The views of a scene show one set of named points, each view turned or mirrored, and shifted as a whole, with a little noise and some points left out.

Scene 1
View 1
q617: [-26.2  26.9 -73.8  26.9  12.2  13.8  30.2  18.8 -27.0  32.1   8.3  12.8
  -2.8 -16.4 -14.6  16.9 -44.0 -17.6  -9.3  -1.1]
q610: [-16.5  -7.2 -28.3  47.2  18.9  -1.6 -13.8 -20.2 -35.2  15.4  -2.5 -20.6
  -5.9  14.1  13.6  -2.6  -8.0  12.4  -6.7  21.5]
q446: [-19.5  43.2 -10.5  30.7   9.3  15.9  32.8  -7.9  -1.9  32.6   8.7  -3.5
  14.1  -7.5  23.5   0.6  30.3 -36.8  17.3  -1.4]
q918: [ -7.4  15.8 -18.9 -22.9  -8.2  22.1  14.7   6.8  -3.4   6.6  11.4   3.5
 -14.9 -21.7   8.2   1.2   5.9 -23.5 -17.7 -11.5]
q293: [  0.5  39.8 -15.6  17.8  -1.2  20.2  28.9  -4.0  -4.9  22.4   1.2   5.2
  10.3 -25.1  17.7  -2.5  11.9 -26.3   9.5   2.9]
q485: [-19.0  51.4 -36.4  18.5  -8.2  14.3  42.9   2.3  -8.8  26.1  18.6   4.9
   3.9 -17.8  11.1   0.0   9.9 -34.3   0.9  15.1]
q118: [ -0.8   0.7  11.1   2.8   4.1  11.9  -6.0 -17.2  -6.2   7.1  -2.4 -13.3
  -7.3  -5.3  25.8  -7.5  26.8  -9.4  -5.3  -8.9]
q235: [  0.6 -16.7   1.9  -9.4  26.1  28.4 -11.5   3.4  -3.8  18.4 -24.3   3.3
  -5.3 -15.3   8.1  10.0  -3.6 -13.6  -4.7 -59.0]
q598: [ -3.0   8.3  17.6   3.4  -2.6  10.5  -2.5 -23.3  -2.7   4.5   5.7 -18.6
  -6.2   0.9  34.7 -12.7  44.4 -13.6  -3.7   4.2]
q612: [  6.8   6.1  -6.8  -7.6   2.0  22.3   2.1  -1.2  -6.2  11.4  -8.2   2.7
  -5.2 -23.8  10.9  -0.1   0.6 -14.0  -7.3 -21.1]
q383: [ -8.0 -13.1   8.4  -4.4  -5.5   0.3 -21.0 -26.3 -14.6  -9.3  11.6 -27.0
 -23.6  12.4  30.2 -15.1  34.8   3.2 -23.3  15.7]
q935: [-22.6  16.7  -6.6  31.4  23.6  14.9  12.6 -10.2  -7.1  34.1  -2.9  -7.8
  10.0   3.9  19.2   6.4  21.2 -26.7  12.9 -22.0]
q491: [-11.8  -9.4 -15.7  -3.4  15.9  18.7  -5.1   2.3 -10.9  15.1  -6.2  -2.5
 -12.5  -6.6   5.3   8.9  -4.1 -12.5 -14.3 -31.9]
q834: [ -8.1  12.5 -13.0  60.0  14.1  -0.4  -1.5 -29.8 -27.2  23.5  -2.8 -19.7
  10.4   9.2  25.8 -10.2  11.3   3.3   8.9  30.2]
View 2
q610: [  1.5   1.0 -43.4 -21.7  51.8  20.3   8.8 -17.0  -0.1  12.2 -16.2 -16.2
   8.2 -32.2   2.8  -3.0  24.4  -4.0  -1.5  42.4]
q617: [ 13.6  16.7 -31.2   6.0  11.8 -11.2  51.7  10.5  -8.5 -11.9  15.6 -37.1
  -3.7 -23.6  28.0  -6.1  48.4  40.0  25.4   9.7]
q485: [ 28.1  -1.6 -27.2  10.5  -2.9 -17.9  29.5  -7.8   7.0   0.6  27.8 -24.7
  11.9   1.0  29.2 -14.5  27.5  21.2 -38.0   7.8]
q235: [-26.9  -3.8   7.7 -17.8   0.8   7.8 -13.4 -17.6  17.7 -11.0  15.5   6.4
  -7.8  -6.2 -32.7  18.8   6.7  15.7  32.4  -2.6]
q834: [ 25.8 -16.8 -32.9 -14.9  44.1  18.1   7.8 -22.8  10.9  18.3 -22.6 -19.7
   8.8 -12.3  12.3  -7.0  15.1  -7.9 -29.9  48.3]
q118: [-11.5  -6.8 -17.2 -14.6  16.8   7.6 -21.6 -29.7  19.4   6.0  14.9   6.5
  15.8  -8.6 -16.5  -0.1   0.9  -4.0 -24.0  15.8]
q383: [-25.9  11.8 -43.9 -21.6  36.3  10.2 -30.3 -35.6  13.0  15.9  18.2  13.3
  32.2 -30.0 -18.0  -9.2   1.0 -19.6 -38.9  24.1]
q491: [-17.1   6.1 -15.9 -13.7  14.3   4.8  -5.0 -16.3   9.5  -4.1  16.4  -1.8
   5.0 -17.1 -14.9   4.9  15.6  11.3  10.3   8.7]
q293: [ 19.0 -12.5  -6.7   9.3  -1.4  -7.2   9.7 -14.9  22.0  -0.3  19.6 -19.2
  10.2   6.5  12.1 -10.5  15.5  21.7 -26.9  10.0]
q918: [-15.9  15.3 -19.7   2.7  -2.4 -12.8  -0.7 -15.4  14.0  -9.0  44.7  -6.0
  19.3 -13.5  -4.4  -9.4  16.5  21.8 -11.9  -4.7]
q612: [-13.5   2.6  -6.4  -1.3   6.5  -0.5  -9.9 -19.8  23.5  -6.4  24.1  -5.8
  13.2  -7.4 -13.2  -4.6   9.0  22.2   3.2   5.0]
q935: [ 20.8 -23.1  -5.4 -14.3  -1.0   3.4  10.8 -13.6   5.1   2.0   3.4  -4.2
 -12.9  11.7   1.3  13.5  14.9   3.2 -14.3   8.4]
q598: [ -6.1  -9.5 -21.9 -13.4  15.8   5.1 -24.6 -34.4  20.8  11.9  18.0   8.8
  21.4  -4.1 -13.4  -5.8  -3.5 -12.6 -48.7  17.1]
View 3
q383: [-23.1  60.2   9.0  -4.5 -32.8 -14.6   2.8  17.7  42.0  17.2  -5.2 -16.0
   0.3  -8.0   4.6 -39.8   5.9 -11.4   2.9  25.8]
q612: [-15.4  30.1 -12.5   4.1 -30.7 -13.9   3.2  -9.0  -4.3   8.0  26.3  -8.6
  19.5 -13.5 -16.7   8.4   7.0  11.6   1.0   2.3]
q617: [  4.1  16.9 -29.0 -21.4  13.9  22.4 -24.8 -33.7 -38.1  -1.2  15.8  35.5
  -4.9  -7.4  30.8  24.6  20.6  26.7 -14.5 -20.7]
q834: [ 17.6  13.0 -23.5  -0.9  -5.0  13.7 -16.0  20.8  14.2   3.9 -26.9  15.6
   1.9  -6.2   3.0 -35.4 -18.9 -22.6 -13.1   6.4]
q935: [ 15.5   9.4 -39.4  -3.4 -12.9  -3.1  -0.7 -11.9  21.9  23.8  10.5  13.6
  15.5   9.6 -23.9  -8.6   5.4  -7.6 -14.7  -9.6]
q118: [-10.3  34.9  -9.9   3.9 -33.1 -14.6   4.9   5.3  25.0  18.5  10.5 -10.2
  16.0  -5.2 -19.1 -16.6   2.3  -6.6  -0.6  11.4]
q491: [ -8.4  44.0 -13.5  -6.4 -18.4  -9.7  -3.3 -16.9   7.2   8.3  23.1  -5.5
   8.0 -17.4 -14.0   5.9  10.5  -1.3  -5.6   0.7]
q293: [ -2.3  -5.0 -26.5   6.9 -28.9   0.9   1.7   0.5 -12.5  18.4   8.0  15.9
  24.3  13.8  -4.4  -2.3   0.6  20.1  -3.3  -5.2]
q446: [ 12.7 -12.2 -37.1  -2.0 -18.2   7.0   1.9   1.8   8.6  28.7  -1.1  28.5
  17.9  29.4   0.4 -14.7   5.5  12.8  -9.2 -12.2]
q598: [-13.7  28.7  -8.0   4.7 -41.1 -15.7   9.4  16.7  34.4  26.6  -0.1  -7.3
  16.5   7.1 -11.8 -31.5   1.1  -5.4   2.8  13.9]
q485: [ -4.4  -6.9 -26.2  -5.5 -17.5   9.3  -0.8  -4.6 -13.5  25.0   3.5  32.3
  13.9  26.7  22.6  -4.8  13.2  32.7  -2.6 -11.2]
View 4
q491: [ 18.4   3.8   2.6 -18.6  13.0  -8.4  -6.5  26.6 -15.1  -9.6  -9.0  -0.1
  19.4  25.2  -1.1   2.0 -14.9 -26.7   4.7  -9.1]
q610: [ 21.6 -14.3  -9.3 -12.8  33.0  -1.2 -27.9  34.9  -4.9   4.5   9.3 -12.9
 -16.7  -4.7  19.1  15.7  18.6   2.9   8.9  -6.7]
q383: [ 19.6   1.7  -2.6   7.7  62.5 -10.3 -11.9   6.3 -20.2 -13.9  31.2  -0.1
   9.7   0.2  18.2  14.0 -46.5 -13.3  20.0  -5.1]
q834: [ 21.6  -3.1   2.7 -13.8  37.2   8.1 -25.1   8.8  -1.4  10.9   9.1   8.5
 -21.2 -16.4  16.0  12.2  18.9  26.4  -2.4   2.9]
q612: [ 13.4  14.0  20.2 -24.3  17.0 -12.8   1.7   9.5 -25.2 -19.6 -21.4  13.1
  37.7  17.9  -0.5   1.0  -9.6 -25.0  -1.6  -1.1]
q293: [ 11.9  31.1  29.2 -33.8  10.3  -3.8  -9.3   3.4 -13.5  -4.4  -8.9  38.7
   5.6  10.8 -10.8  14.1  -1.2   2.1 -30.9  -1.1]
q485: [  9.2  38.3  28.2 -40.7   7.1  -6.0 -23.0  16.6 -11.3   2.2   8.9  44.1
 -14.9  15.2 -13.2  32.6  -3.4   0.0 -43.8 -11.5]
q118: [ 19.0   9.6   7.1  -3.8  36.0  -2.6  -1.3   1.4 -13.4  -8.9   4.0  12.8
  19.1   9.5   2.8  -1.7 -28.1 -10.2   8.6   0.7]
q235: [ 20.2   2.2   1.9 -16.7   0.3  -4.1  11.5  20.8 -11.1 -11.4 -33.5  -1.8
  46.5  36.8 -10.2 -21.5 -15.5 -33.1  13.0  -4.5]
q935: [ 22.8  13.5   4.2 -18.0   4.5  12.3  -4.1  11.2   9.7  12.9  -7.5  25.1
  -4.1  19.1 -14.0  -9.5 -10.0   5.6 -11.6  -1.3]
q918: [  9.3  27.1  21.1 -27.5  15.7 -18.1  -7.6  20.9 -27.7 -19.3   1.5  21.7
  22.5  29.6  -9.7  19.1 -30.5 -35.7 -17.8 -14.3]
q617: [  9.1  15.2  12.9 -53.4 -19.6 -13.9 -35.3  62.7 -12.7   3.1 -10.9   7.8
 -15.1  30.3  -8.7  36.7  31.0 -24.1 -38.1 -21.8]
q446: [ 17.2  31.2  19.6 -25.6   9.2   9.0  -8.5  -0.8   4.9  11.9   0.5  46.5
  -9.9  12.8 -17.7   6.6 -11.6  15.9 -32.1  -2.0]
View 5
q918: [ 12.5 -12.8  13.0 -21.1 -21.1   3.0  -8.8   4.4 -40.6  21.3  10.1 -23.1
 -18.0 -21.1 -28.3   1.2 -22.0   7.8 -13.6   2.6]
q383: [ 21.3  17.3  24.0 -22.7  -1.3  12.2  25.4  -4.3 -20.9  -1.4 -13.4   3.1
 -12.0 -12.5 -28.5   0.8   6.3  44.7 -55.3 -33.6]
q235: [ 11.2  -0.1  -1.4   6.6  -5.3   2.8 -32.2  29.2 -41.7  16.5   4.3  -1.8
 -40.2 -15.0 -49.6 -20.6  17.8  18.3  -8.2   7.5]
q610: [-27.5  51.6   6.8 -36.0  -2.1  17.5  18.5  13.4  -0.2  12.8   4.1  10.4
  12.2  -5.2 -48.7  -6.5   6.2   2.0 -50.1 -13.8]
q598: [ 11.0 -12.0  12.4 -30.7   6.6   5.7  23.4  11.7 -21.6  -9.0  -3.0   8.6
 -10.1 -13.6 -25.2   1.3  -2.3  42.9 -22.9 -28.5]
q617: [-37.0  30.0  -0.4 -41.2 -30.8  11.2 -12.8  14.1 -17.4  43.8  36.3 -27.0
  12.2 -13.7 -44.7  -1.3 -31.9 -48.5 -15.6  35.0]
q834: [-36.1  28.0   0.9 -51.2   9.0  10.3  32.1  20.2   8.0  -5.5   4.5  20.3
  23.6  -4.8 -42.6  -2.1  -3.5   9.7 -28.8 -27.7]
q935: [-17.7  -0.9  -5.4 -36.3   7.9  12.3  14.4  37.0 -14.4   0.4  24.9  12.7
  -8.6  -0.3 -28.1  -5.9   3.1  10.4  -0.8  13.0]
q446: [-19.7 -23.5  -2.6 -53.9   3.1   4.6  25.2  30.4 -13.0  -1.7  28.2   2.9
   4.2  -7.6 -18.6   5.7 -20.6   7.8  10.1   6.1]

In a view up to two points have been moved. Name them for each view, in the order of its rows, or write -.
view 1 | q491
view 2 | q935
view 3 | q446
view 4 | q612
view 5 | q235
